A landscape with many valleys, sampled at points; each row gives a point and its height.
A ball rolls from a point to the lowest of its 2 nearest points, and stops where none of them is lower. Distance is the straight distance between rows; heights are no part of it.
k931: [ -7  -5 -25   0 -17 -10  20 -13  12  -4 -13   0  20  18  -2  16 -18 -10
  -9   7  -3   6  14  17  11   2  -6   0   1   9   7 -13   1  28 -12   3]  height 27.6
k511: [  4  28   4  -9   1 -32 -14   2  -7  23  -8  31  17  33 -33  18  14 -12
  18   7  14 -18  -8   3  -3  -1  16  51 -10  16  22  14   3   8  10  15]  height 43.4
k617: [ -3  18 -35  -1  32 -25  24  -3 -25 -32 -18  -9   4  20 -11  -3 -15 -14
   3  -3  21  -7  14   4   3   3  12   1  24  17   8 -10  -8  21  -9   4]  height 5.3
k533: [  1   0  28  -8   4  10 -25  14  35   8  25  38   2  24  12  10  -6  -1
  12  23 -41 -29  -8   2  -4  -7   7  14   6  37   6   7  -4 -13  21   2]  height 45.2
k148: [-14   5   1   9   5 -35  -1  -3 -29   0 -26 -16   4  -6  -6   5  -9  12
  -2  18   7  22  14   1   5  -4 -17   6   0  -8  15 -13   5   8 -10  16]  height 54.0
k856: [ 10  17  -6   3  12 -46  -5 -13 -13   5 -30   6  -1  -2 -39  26  -5   7
  22  33   1 -21 -13 -10  25   7 -10  19  -1 -24  21  -9 -13  24  -4  22]  height 18.8
k263: [ 11   1   0  -4  22 -18 -18  23 -48 -37  -1  -3 -14   7  -8 -31   1  10
  11   2  18  29  14   8 -32 -23  20  14   1  19   6  21  19 -29  18 -20]  height 18.0
k793: [  5  22 -30  -1  19  -8 -13  12 -23  -1   2 -14  30  15 -14   4  -9 -31
   4 -29  42  25   7   3  -8   3  21  30   9  22   1  34  -2  -7   5   5]  height 71.4
k221: [-23 -13  14   8 -43   5   9  19   4  -1  23 -25   5 -14  29 -22  13  24
   3 -25   7  30  -3  -4 -15 -18   6 -28   4  -1 -27  -6  24 -33 -13  11]  height 50.7
k512: [  2   5  -1  16  -9 -15  -2   2 -17   4  -7 -13  -7 -22  -8  -3  11   8
  -2   2   0   9  14 -16   2  14 -20  -2  -2 -16   8  -8  -6  -6   0  13]  height 48.7
k45: [-22 -19   7  18   8  -2 -10  12  -4  -5  -8 -32 -14 -30  40  -9 -14  24
  -4  -3  -3  37  -3  -7  -6 -17 -12 -28   5 -17 -13  -1  14 -26  -1  -6]  height 56.4
k584: [  3  14 -19   1 -27  -6   8   6  -1   7  18  -4   4   7   6   8   2 -21
   0 -13   8  -5  -9  -8   6  18   3   2  17  31 -19  -3  -8   1   1  24]  height 53.4
k194: [ -8 -13 -23   5 -18  16  20  -1  12  -9   9 -30  -7 -25  22  -1   1   9
  -8 -15   1   1  -7  -1  13   8 -15 -31   9  -8 -25 -18  -5  10 -19  -8]  height 29.9
k127: [-12   7 -14  14 -56 -27   8 -11  10  23   3  -5  24  11 -26  17  16   2
  10 -12   7  10  14  -3  13  10  -2  15  -3  -1  -3 -20  12  23 -16  39]  height 44.9
k887: [-22  -7  19  -8   1  39  16  -7  47  28   3   1  20  11  26  -1 -25  -6
 -10 -13 -10   1 -17   4  -1 -13  19 -13   4   7 -12  10   6 -10 -10  -9]  height 38.2
k914: [ 11 -16 -13   2  21  18  -9   7  -3 -16  10 -12 -16   4  -2 -18 -16  -8
  16 -12  11  23 -21   5 -20 -21  28  -3   3  18 -15  31  11 -17   8 -34]  height 17.5
k689: [-11  -3  26   3 -34   9 -10  17  19   5  29  16   4   8  21  -8  16   9
  -7   3 -27   8  16   5 -13  -2  -6  -2  -1  16  -4  -6   7 -25   5   6]  height 25.2
k785: [ 22  18  -7 -25  40 -30 -14  -6 -53 -14 -27   5  22  17   0   8 -19 -23
 -25  31   9  -6   8  25  -6  12  10  18  -2   8   6   5 -27   5   7   4]  height 49.0
k108: [ 14   6  -9  21 -35  16   5   5  -9   8  26  -4 -10 -15 -49  -3  58   5
   3 -36  21   9   1  -9  -8   4  -3   0 -23 -27  -9   3  14  -4  -8  -4]  height 63.4
k923: [ -9   9 -25   0  -2   0   8   2   0  11 -11   8  43  28 -10   6 -13 -31
  -6 -15  25  10  14  13   0  14  18  30   3  22  26  13   8  10   3   3]  height 74.1
k648: [  1   4 -17  20 -62  -6  -1  20  22  11  30   6  12   6 -36  26  42   0
  11 -18 -10  12   1  -1   9  13  -6   7  -7  -2 -10 -16  11  20  -2  20]  height 50.9
k95: [-26 -22  28 -11 -16 -25 -16   7  23   4   2  11  -1   7  12   2  -4  30
  32  12 -39  -9  -2  -2  12 -16 -16  -5  14  15   5 -31   9  12 -12  22]  height 61.5
k890: [-11  -9  27 -13  -7  27  16 -27  65  12   6  -2  12 -17  23  -7  -2  24
  -7 -10 -14 -25 -15   0   9  12  -7  -8  -1 -33  -6   3  -7  -1 -12   1]  height 26.6
k684: [ -3   4  10 -13 -16   1  18 -28  25  27  -1  -9   1  -7   9  10  -9  -7
   7  -1   1  -1 -29   2  10   6  -4 -12  -8  -9 -29   2  -8  31 -18  16]  height 60.5
k872: [  4   0  23  -7  24   6 -38  17   0  -2   9  29  12  34   9 -12 -11   0
  12  13  -8  15   0  18 -27 -22  37  30  -4  30   7  30  15 -29  25 -19]  height 37.2
k871: [  0  -7  13   3  23  13 -17  21   1  -3   1  29  10  15 -12 -24   1  12
  12 -10   2  -3  10  -4 -24 -13  23  27  -4  18  38  23  19 -27  22 -38]  height 33.2
k232: [  2 -14 -13   0  13  28  18   7   6 -15   0   4   7   4  21  -7  -9 -13
 -33   2  -8  -6  18  16  -4  10  -4 -15  -2  11  10  -2  -1  -6   4 -29]  height 48.1
k458: [ -6 -12   1  -6 -14 -16  11  -3  30 -15  -5   7   2   0  19   0  -8  31
   3  23 -33 -37  23  -6  17  11 -17  -6  13  -9  17 -42 -12  13  -7   1]  height 73.5
k377: [ 11   1 -41  27 -20  18  21   2  19 -15  19 -10  -2 -14 -37  12  28 -19
  -4 -32  16 -34   8 -23  28  23  -4  -8   5 -25   4 -16 -11   7  -2  11]  height 47.2
k930: [ 25  30 -23 -14  11 -30   0 -15 -46 -11 -11  -4   7  16 -19  15  -4 -37
 -19  13  22   5  13  18  -3  17   1  19  -8   5  -4   6 -17  14  -1  22]  height 54.6
k960: [  7   1  17  -8  19  16   4 -39 -18  29 -18  -4   9 -12  -9  -3  -4 -30
 -20 -15  26   1  -5  -3   4   5   1   2 -31 -30   0  26   4   0  -4  -4]  height 71.3
k710: [  0  -6  19   1   9  23  -1 -23   1  18 -16  -4   4 -22   4   2   1  -3
 -29   2  -2  23   0   9  -3   0 -18  -6 -31 -50   1  15   3  -2  -5 -12]  height 67.4
k424: [  1  -9   8  12  -1   5 -14   9 -26  -3   4 -10 -17  -3 -12 -27  11   5
  18 -20  22  32  -5  -9 -22 -21  18   7  -8   3  -4  25  26 -35   9 -20]  height 12.3
k773: [ 11  -1  -5  -4   7  15   4  19  -2 -22  12  16  -8  10 -15 -26   8   1
  10 -12   6 -21  11  -6 -19   1  13   7  10  29  28   7   5 -20  15 -24]  height 28.9
k865: [-24 -29   7  23 -14  11  -6  18   4   0   6 -33  -9 -24  26 -17  -4  22
  15 -20  15  37 -14 -14 -15 -27   8 -23   9  -5 -19   2  25 -39  -2 -11]  height 53.6
k881: [-28 -19  12  13  12  23  -4  15  36  -7  -6 -28   1 -37  42  -3 -12  30
 -15  -1 -23  20   5  -6   5  -7 -29 -25   4 -35  -3 -11   1 -13  -6 -14]  height 60.1
k859: [ -8  -3  23   8 -30  22  -9   0  38  25  21  -5  11 -26   6  -1  23  15
  -2 -19  -6   8 -12 -13   3   8 -16   2  -6 -32 -14  13   4 -22   0   7]  height 37.7
k287: [ 22  10  -5  17   0  -2 -31  13  -4  -7  11   3 -21 -32  16  15   7  -5
 -16  12 -23 -16   3 -25  16  32 -32   3   2 -13  -6  -4 -33 -11  27  14]  height 41.8
k590: [ -2 -13 -11   2  36  10  14   6  -4 -20 -14  -3  -3  -1 -20 -28 -10  13
   7 -18  12 -18   6 -12  -7  -7   8  -3  20  14  36   4   3  -6   5 -27]  height 23.9
k46: [ -2  24  -9  10 -11 -39 -13  15 -11   9   5  18   1  25 -53  12  34   4
  33 -11  10   2   3  -8  -7 -12   3  40   2  15  21  -4  14  11   4  22]  height 48.0
k883: [-13  -7 -30  10 -18   5   2  23   5 -15  19 -25  -8 -11  52  19   0   5
  -9  -2 -14  30  -2   4  15   2 -24 -36  20   8 -36 -30  -6  17 -12  -7]  height 19.7
k766: [ -2  -6   3  11 -44   7 -16  30  32   1  39  20  14  16   2  18  19  -1
  -3   5 -34  -6  14   1   5  14 -21  13   1  19   5 -12  -2  -4  18  12]  height 31.9
k757: [  8 -12 -28   7 -47  13   8  21  15  -9  34 -10  -4 -14 -22   9  30  10
   1 -13 -12  12  -5  12  -2   9 -13 -28  -5 -14 -23 -19   3  23 -15   2]  height 57.0
k393: [ 10  -2  42  -7  33  -3 -26   7 -27 -16   3  19 -29   7  25 -20 -10  18
   9  46 -21   6   3  17 -24 -30  14  -2  -6  14 -17   9   5 -24  15 -13]  height 28.7
k305: [ -9   5 -27 -14  11 -20  21 -16 -20  -4 -28 -12  30  23   7   8 -31 -23
  -9   7  25  18   5  27  10   3  15   3   2  17  -2  -3   4  34 -17   4]  height 17.7
k676: [ 18   7 -26  21 -10  12   7  12 -27  -7  23 -11 -26  -5 -47  -7  42 -12
  17 -36  32  12  -3 -12 -12   0  12  -5   3  -3 -14   9   9  -9  -3   1]  height 66.5
k501: [  5   2  -3   2 -14   8  10 -36  20  30 -10  -9  16 -12   1  27 -14 -28
 -13   0   5  -8 -14  -2  27  26 -10   1 -18 -30 -23  14 -11  27  -3  20]  height 66.3
k96: [ 16   5  14   3  21   4 -29   4  13   2  -5   7 -22 -32  11  14  -6   8
   2  19 -27 -20 -16 -20  14  17 -29   1  -2 -26   1   9 -27   6  25   3]  height 35.5
k659: [ -7   8 -40  32 -15  -1  17  16   4  -9   5   3   6  13 -57   0  35   0
  14 -23  21  11  29  -8  -4  -8   5  17   9  -7  32 -11  15  10  -8   0]  height 56.5
k266: [  9  -2 -28  -6  41 -11  19   2 -34 -44 -16  -6   2  19   0 -10 -16  -2
 -20  14   5   8  21  22  -3  -2   0  -9   9  13  18  -8  -2  25  -3 -27]  height 16.0
k89: [ 30  29 -16  -7 -17 -12  -4  -7 -42  -5  13   0 -17   5 -21   4  25 -29
 -12   3  13   8   3  12 -12  17   1   3 -12  13 -25   9  -6   7   0  23]  height 60.0
k491: [ -8   2  22  -4 -18   8   9 -19  54  23  -2  14  26  -9  18  12  -6  15
 -12   3 -21 -34  -1 -10  18  22  -7  11  -4 -22  13  -8 -13  -3  -3  14]  height 19.8
k506: [  8  16  -9 -18  -4 -16  15   2 -36 -21  -3  10   2  20 -13 -24   7  -9
  -4 -10  15  15  18  26 -21  -2  13   0  -2  20   5   2   9  11  -4  -5]  height 32.6
k550: [-11  -5   9  11   0  38  -5   6  32   4   5  -7   4 -22  30   3  -7   3
 -31   5 -27  20   5  11  -2   3 -21 -19 -19 -37 -10   7  -2 -16  -2 -11]  height 63.5
k431: [-15   0  32 -23  -8 -10  11 -32  18  26 -20   0   3   1  12   2 -14  12
   5  18 -20   6 -12  18  -1 -13  -5 -11 -18 -22 -18 -13   3  28 -25  16]  height 54.1
k816: [ 11   1   5 -13  37   6   0 -23  -6  16 -20  -4   5   1  26   6 -26 -20
 -15   4   6 -29 -13 -13  15  22  13   2   9  13   1   8 -21  -3  14   2]  height 35.6
k998: [ -6  -7  10 -14  13  26  21 -11  12   3 -11   2  14  13  36 -13 -24  -7
 -20  -8  -4  -3  -5  15  -8  -4  21 -19   7  19  -5  -4   5   0  -5 -23]  height 43.2
k295: [  2   5   3  -2 -18 -13 -10  14  21   3  12  25  13  22 -10  20   2  -3
  14  18 -28 -24   7   7   4   3  -3  19   0  30  23  -9  -2   8  10  14]  height 39.0
k597: [ 33   4 -13  -8 -16  12   5  -8 -19 -14  25  -5 -35 -15   1   5  18 -20
 -12   1 -10   9 -11  13  -6   8 -16 -26 -14 -10 -41   1 -11  15  -3  -7]  height 69.0
k103: [ -2  -8 -25  12   1  18  -4 -10  27  26  -4 -14  10 -17 -19  34 -11 -23
   5 -10   8   4 -30 -10  29  15 -17   3 -10 -21  -4  21  -2  29   1   3]  height 71.1
k206: [-12   5   8  14   0 -32 -39  28   3  16   9  12  -4   5 -26  17  20  20
  37   3 -10   8  -5 -17  -2 -13 -15  32   6  19  26  -4   9  -4  15  18]  height 52.4
k59: [ -6   2   8  -6 -11 -11  19 -16  -5  21 -12   3   2   6 -32 -12  13   5
  20 -11  21  -4  -8   0 -10  -9   8   9 -11   0   6   1  17  17 -14   5]  height 44.5
k286: [ 19  -9 -21   9   6  33 -16  15 -16 -16  17  -4 -13 -14  -3   6   6 -23
 -27   4   1  25   9  14 -10  -1 -11 -12 -20  -4 -10  21   0 -15   5 -27]  height 56.1
k228: [ 20   2   1   3 -11  42 -18   3  30  16  27  15  -6 -13   3  27   3 -30
 -15  -1 -19   5 -28   2   7  11  -9  -4 -20 -20 -33  33 -11  -1  15  -8]  height 75.9
k539: [ -8  -3  39 -13  -8   1  -2  -7   6  26   0  12  -2   7  -5 -21   8  10
  33 -14   9  -8 -22 -12 -21 -19  19  10  -6  12  -2  14  15 -17  -2   2]  height 38.9
k978: [ 30  -6  -6   1 -16  36  -8  -5   0   1  31  -7 -23 -28   9   4  14 -26
 -23 -11  -2  -6 -16  -7   6  20 -12 -20 -15 -19 -40  14 -19  -9   4  -3]  height 72.7
k862: [  5   0  30 -10  37  -7 -20   3  -2   4 -13   6 -26 -16  37   1 -14  26
   5  37 -28 -16 -17 -10   3  -3 -14 -11   6 -13  -7 -12 -23  -5  15  -2]  height 27.8
k858: [  4  10 -24   8   0 -11  29 -24 -15  -8 -14  -6 -10   5 -61   2  19  -6
  18  -7  28   9   7  -1   3  -5   0   5  -3 -26   9  -5  11  33 -19  13]  height 51.0
k446: [-20 -17   8   7  32   4  16  -5  11   9 -20 -28  -4 -27  -1 -26 -16  28
  20 -20  17 -16 -16 -33   8 -12   7 -10  24  -1  26  -1   5 -15  -2 -10]  height 29.7
k606: [ -7  -4   3 -19  29 -35  17 -16 -19  -3 -37  -9  -1  11   7   0 -21  21
  12  23   4 -16 -10   3  13  -9  -1 -11  18   6   8 -21  -9  28 -17  -2]  height 35.4
k625: [-11   3 -16   6  20 -12   5 -11 -12  13 -35  -5  40  13  -2  10 -28 -19
 -20  -1  20  -8  19  -1  12  23  13  26   8   5  31   9  -5   5   4   7]  height 77.1
k612: [ -7  -2  17 -27  38 -24  15  -6 -31 -12 -40  13  21  26  21 -15 -28  12
  -7  25   1 -12   1  29  -5  -9  25 -10  13  18  16 -19   0  14   1  -9]  height 25.8
k748: [-17 -23 -17   7 -35  10  15  25  22  -8  22 -12  -1  -3  -9  -4  13  16
  17 -17  -6  21  -5  15  -4 -18  -9 -22   7  15  -6 -18  18   9 -19 -10]  height 61.9
k646: [ -2   6  11 -30  -5 -15   9   2 -16 -13   1  16   2  25  41 -14 -11  -9
  -7  14  -8 -10   3  21 -13  -3  20  -8  15  44 -14 -17  -3  -5  -1   3]  height 24.6
k490: [  7   5   5  -8  33  -9  -5  -5 -11 -12 -17  -6 -23  -7  57   8 -14  24
  -8  23 -13 -14  -6 -15  16   4 -21 -22  14  -3 -10 -28 -21  10   2 -15]  height 19.5
k13: [ -6  -2  -1  -7  13  -2   1   3   5  -7   4 -11 -16   3  61  13 -21  10
  -5  15 -21  21  -6   8   9 -15 -11 -31   9  14 -32 -25  -3  14 -10 -11]  height 7.4
k390: [-17  -5  38  -5  -5 -22 -23  10  21  22  -2  19  -3  -4 -11   4  11  35
  40   7 -18 -18 -16 -19   3 -16  -3  16  11  10  21  -8   8  -8   4  18]  height 56.7
k105: [ 38   3   2 -22  33   4  -8 -14 -46 -26   4   4 -31   0  -9 -30  -3 -18
  -5   0  20 -13  -7   0 -18  -1  28  -3  -8  18 -14  25 -15 -14  15 -22]  height 28.8
k120: [ -1   2  -6  22 -31   3  -7   1  14  24   6 -14  11 -27 -13  13  25   3
  -8 -20   8  -3   3 -28  18  23 -20  11  -5 -30   7  -2  -6  -9   1  22]  height 43.1
k354: [  6  -6 -33  20  21  15  -8   5 -22  -5   2 -13  -5 -22 -22   8  11 -25
 -23 -17  24   5  27 -20  13  19 -19   3  -5 -23  22   9 -12 -13   6  -4]  height 62.9
k655: [-24 -11 -24  21  -9  -3   3  24  29  -2   4 -11   3   0 -33   6  10  13
  29 -13   5  11   2  -9   3 -16 -10   6  18  10  26  -7  15  16  -8   0]  height 60.7
k666: [  3   1 -29  10 -46 -17  14 -13  11   4   6  -7  12   1   4  23  -2  -6
 -11  11 -16   6  21  10  17  22 -16  -4  -6  -6 -11 -25  -5  24 -14  25]  height 36.4
k309: [ -2  -3  12 -25  10 -10  24   3 -26 -31 -13  16  -3  18  31 -31 -11  15
  -3   7  -2 -16   8  20 -15 -10  23 -23   8  30   6 -22   6   6  -2 -17]  height 17.1
k593: [-13  -1  41   3   8  -1  -9 -20   1  41 -15   3   0 -16 -10  -3   9  21
  15  -6  10  24 -20 -12  -7 -22  -4  15 -26 -41   0  21  19  -7  -6   0]  height 26.4
k68: [ -1   9 -26  -1  -1   1   8   0   2  10  10 -26  -4   2  38  15 -11 -19
   1 -16  17  -8 -19 -21  22  21  -2 -12  27  26 -34  -5 -19   3  -5   6]  height 58.3
k257: [ 27  14  19 -28  41   3 -10 -25 -31   5 -23  19   1   9   7   4 -15 -25
 -30  28   0 -27 -11  16   1  17  18   5 -11   3   0  16 -23  -2  13  -6]  height 42.5
k994: [-14  11 -26  22   8 -38  15  -6 -27  -7 -33 -10  10  11 -44   4  -5   4
   6  12  23  27  27   1  11 -12  -9  18   8 -22  27  -7   8  27 -21  14]  height 57.1
k325: [ 22  -8  22  -9  30   6 -21  -5 -42 -26  -2   4 -25   4   3 -32  -6   2
  -3  15   8  24  -2  12 -33 -23  27   2 -21   8 -15  29  10 -30  14 -28]  height 23.0
k619: [  0  -8  38  -7   8   4 -10  -5   0   4  -1   4 -25  -4  14 -25  -7  14
  18  12 -11   2 -14  -5 -25 -22  18  -3  -7   4 -12   9  12 -30   7  -7]  height 34.2
k521: [ -1 -21 -20   8  -8  33  24  -4  19  -9  19 -31  -3 -38  -9 -10  17   3
  -6 -36  22 -18  -2 -13  13  14 -15 -28  -1 -37  -5  -6  -7  -1 -21 -10]  height 37.1
k191: [ 14   3 -12 -22   1 -12  15   2 -22 -35   2  16  -2  26  -9  -2  -2  -8
 -10  22 -10   7  22  36 -17  -6  -4  -9  -7  19   4  -7   2  35  -8 -11]  height 25.6
k310: [  8   0  11  -7   9  16   6 -29  23  15 -15  14  14   0  -2   8 -11 -10
 -21   8  -8 -40  -8  -7  14  25   1  10 -10  -8  21   6 -18   1  10  -1]  height 28.0
k293: [ 31  14 -10 -16  24   8  -2  -4 -33 -14   7  10  -8  10 -38 -13  10 -37
  -6 -15  32 -15   3  -1  -8  11  23  14 -13  12   5  27 -11   2  17  -5]  height 34.3
k492: [  2   7 -23  12  13  -3 -10  11 -20   3   8 -19  -4 -10  -5  -8   1 -17
   9 -25  33   4   3 -24   0  13  18  16  19  23  -1  21  -3 -33  14   7]  height 68.9
k823: [  5   9  24 -16  27   6 -30   2  19  15  12  27   3  27  11  13 -22 -11
  12  21 -22  -3 -29  14 -11 -16  27  21   0  35  -9  32  -5 -12  19  -3]  height 41.2
k216: [-10   2  48  11 -13  28 -25  15  22  -1  32  13 -16 -10  42 -21   0  21
 -12  17 -34   1  14  -5 -15 -13   3  -5   0  -4 -23   5  -2 -52  19   0]  height 18.6
k920: [-10 -12  -7   2 -31 -24  11  -4  20 -20  -1  16   9  13 -20   1   0  28
  11  14 -25 -20  36   5  11  -5 -15   4   8   2  33 -41   8  25 -13   5]  height 77.6
k138: [ 17   4  -7  15   8   8 -29   9  18  11   8   7  -4 -16 -19  40   1 -14
   7   6 -13  16 -31  -2   9   6 -20  14 -22 -15  -7  30  -6  13  23   3]  height 75.2
k256: [-30  -3  38   4 -13  14  -5  -9  37  37  -3 -12   7 -17  13  -8  -1  20
  12 -18   1  26 -19  -8  -2 -19  -1  -8  -3 -30 -22  12  19 -17 -14   7]  height 32.7
k733: [-38 -22  38 -33  -3 -15  -2 -11  15  10 -11  10   8  19  26  -5 -15  17
  22   4 -30  -4  -8  12  -3 -38  11 -18   6  20  -5 -25  19  17 -25  23]  height 66.4
k568: [ -6 -13  18  11   1  33 -19  25  27 -15  33   4 -23   3  40 -15 -15  13
   1  12 -28   2  -4  -4 -14 -15  10 -12  13  15 -21   4  -3 -44  16 -21]  height 23.4
k715: [  0   7   2  -8  -7   0   9   4 -31 -16 -14  19  25  15  19 -21  -5 -14
 -38   6   7  18  43  29 -20   2   8   2 -17   7  17   1  10  -6   5 -14]  height 38.7
k107: [-21   2  42 -11  -6  40   9  -9  59  20  13   6  -5   1  35  -6 -13  15
  -7  -3 -31  -1 -11  14  -4 -17   9 -18  -2 -18 -24   5   7 -17 -13  -1]  height 33.1
k900: [  8 -17 -14  10   5  28 -16  23   6 -18  30  -3 -12   9  19 -14 -11 -11
   6  -2   4  15 -13  -4 -15  -6  21   5  10  33 -18  21   0 -40  18 -25]  height 21.6
k87: [ 10  12 -12  -4  -7 -53  14 -15 -27 -20 -24  12  -7  17 -38   9  -3  11
  14  39  -4 -23  20   8  11  -2  -5   7   8 -20  15 -32 -13  25 -12  17]  height 30.2
k966: [-26 -20  37 -30  -5 -16   6  -3   0  -6 -16  21  13  27  15 -12 -13  16
   3  15 -24   7  12  33 -13 -39   9 -14 -13  11  10 -22  28  17 -20   8]  height 69.7
k701: [ 15 -10 -18   3  10  37  -4  13   6 -20  17   2  -6   1  22  12 -13 -22
 -31  16 -23  15   2  27  -7  -1 -13 -20  -9   7 -14   8  -8   6   5 -32]  height 52.3
k236: [ -3  -3  47 -31  -1 -25   4 -23 -13  16 -30  16  -2   8  -8  -7   4  26
  10  35 -10 -14  -9  15  -6 -18  -5  -6 -14 -28   4 -13   2  13 -18  10]  height 46.9
k408: [ 14  13 -15  21 -17   4   7   6 -26 -11  14  14  -9   8 -55  -2  48  -2
  -7 -15  12  12  22   0 -12  -1  -8  17 -20 -18  19  -1  17  10   1 -13]  height 60.2
k731: [ -8   7  22  -5  -7   9   4   2 -35  -8 -14  10  19   7  27 -33  -5  -9
 -28 -14  19  31  23  21 -29  -8  31   1 -16   2   1  19  26 -26   7 -14]  height 43.0
k449: [ -4   2 -20   7  -7  -7   9   4  35 -13  -2  -8  -7 -10  31  16 -11  18
   2   6 -21 -30   4 -18  30  20 -23  -7  26   2   7 -37 -26  23  -2  -5]  height 68.7
k742: [ 29   6 -26  -3  -7  12  12   0 -18 -13  21 -10 -29  -5 -38  -1  20 -18
   4 -17  11   4 -14   0  -7   0  -1 -12  -4   7 -22  11   2  14  -3  -1]  height 64.6
k332: [-16  -7  29  -5 -27   7  14   3 -10  -3   1  -6   4  -9  20 -32   9  10
 -12 -18  10  14  12   4 -27 -14  13 -16  -5   2  -7   0  27 -31  -3  -3]  height 47.1
k632: [  7  -4 -15  17  24  11 -16   7 -39 -11  -5 -14  -5 -14  -1   0   2 -17
 -34   1  15  33  27   2  -2   8 -25  -1 -15 -19  20  15  -3 -22  13 -16]  height 59.6
k240: [-14   3 -49  35   0  16  21  10  10  -8   0 -14   8   0 -39   5  12 -21
   8 -32  34  -8  12 -18  16   9  10   8  26  -2  18  -1   4   7  -9  11]  height 52.5
k47: [ -4  10 -30   1   7  -4  11   2  16  -4   2 -15  -6   6  37  13 -16   5
   1  -7   3 -32  -6 -31  30  21  -5   0  40  30   2 -25 -25   9   1  -1]  height 63.6
k415: [-11   0   8   2   9 -30 -11 -20  16  30 -34  -1   9 -10 -25  29 -13  15
  30  25  -7 -19 -25 -16  30   2 -10  21  -3 -20  15  -1 -11  32  -3  26]  height 6.9
k775: [ -4  -4  23 -25 -17 -40  16 -21 -17  -2 -28  17   7  18  -8   1  -3  24
   8  41 -13 -30  14  14   5  -6  -1  -2  -2 -12  13 -35  -5  14 -17  12]  height 39.6
k741: [ 12   2 -29  19   9   8 -10   6 -17   1  11 -25 -17 -23  -6   9  11 -28
  -5 -27  25 -12   3 -32  17  23  -6  -3  16  -4  -5   7 -19 -25  11  13]  height 66.2
k651: [-20  -1  27   6   8 -17  -2 -23  22  48 -26  -1  16 -19 -23  15   0  22
  21   2   9  -3 -20 -17  17  -6  -9  26 -12 -35  19   5  12  16  -8  13]  height 18.2
k448: [ 12 -11 -28  17 -29  29  12  15  20 -15  28 -10   0 -31 -14   7  28  -3
 -23 -30  -1 -22   7 -10  16  31 -19 -19  -2 -38  -4 -15 -16  -7  -1   0]  height 42.3
k504: [ 19  17 -10   0   4  -7 -13   8  -5  -9  13   4 -18  -1  13  11  -1  -8
  -2  10 -13 -22  -4 -18   8  19 -10   4  13  23  -5   1 -27 -11  16  10]  height 47.7
k583: [ 23  25  -4  -9  13 -11 -11  -4 -17  10   3  20   4  14 -31  17   8 -26
   3  -4  20 -18 -11  -3  -2  14  11  35 -13  15  10  30  -5   1  18   8]  height 39.1
k784: [-19  -8  12 -10  29 -21   9   0  -4   7 -28 -12   1   1  10 -20 -22  26
  29   2  10 -16 -18 -16   1 -14  15  -5  25  23  14 -10   4  -3  -2   2]  height 35.3

Call two points neighbours if one is among the 2 nearest of the other. Go from one point of each pair to the other, from neighbour to neighbour, staying as low as possible. Name the highest point that can't be avoided.
k491 / k216 => k533
k216 / k415 => k994
k617 / k742 => k676
k13 / k617 => k748
k491 / k309 => k998
k424 / k216 => k568
k590 / k309 => k606

Two balls start at each pair of points below. Name the first point that both come to, or write none.
k103 / k741 => none
k733 / k59 => k325
k793 / k89 => k491
k960 / k858 => none
k748 / k108 => none

For each start below, name every point that the ball comes to, in order.
k923 => k793 > k492 > k741 > k354 > k632 > k286 > k701 > k232 > k998 > k887 > k107 > k890 > k491
k676 => k108 > k408 > k659 > k240 > k377 > k448 > k521 > k194 > k883 > k13
k449 => k47 > k68 > k584 > k504 > k287 > k96 > k862 > k490 > k13
k710 => k550 > k881 > k45 > k865 > k221 > k332 > k731 > k715 > k506 > k191 > k266 > k617
k138 => k103 > k501 > k684 > k431 > k236 > k775 > k87 > k856 > k415
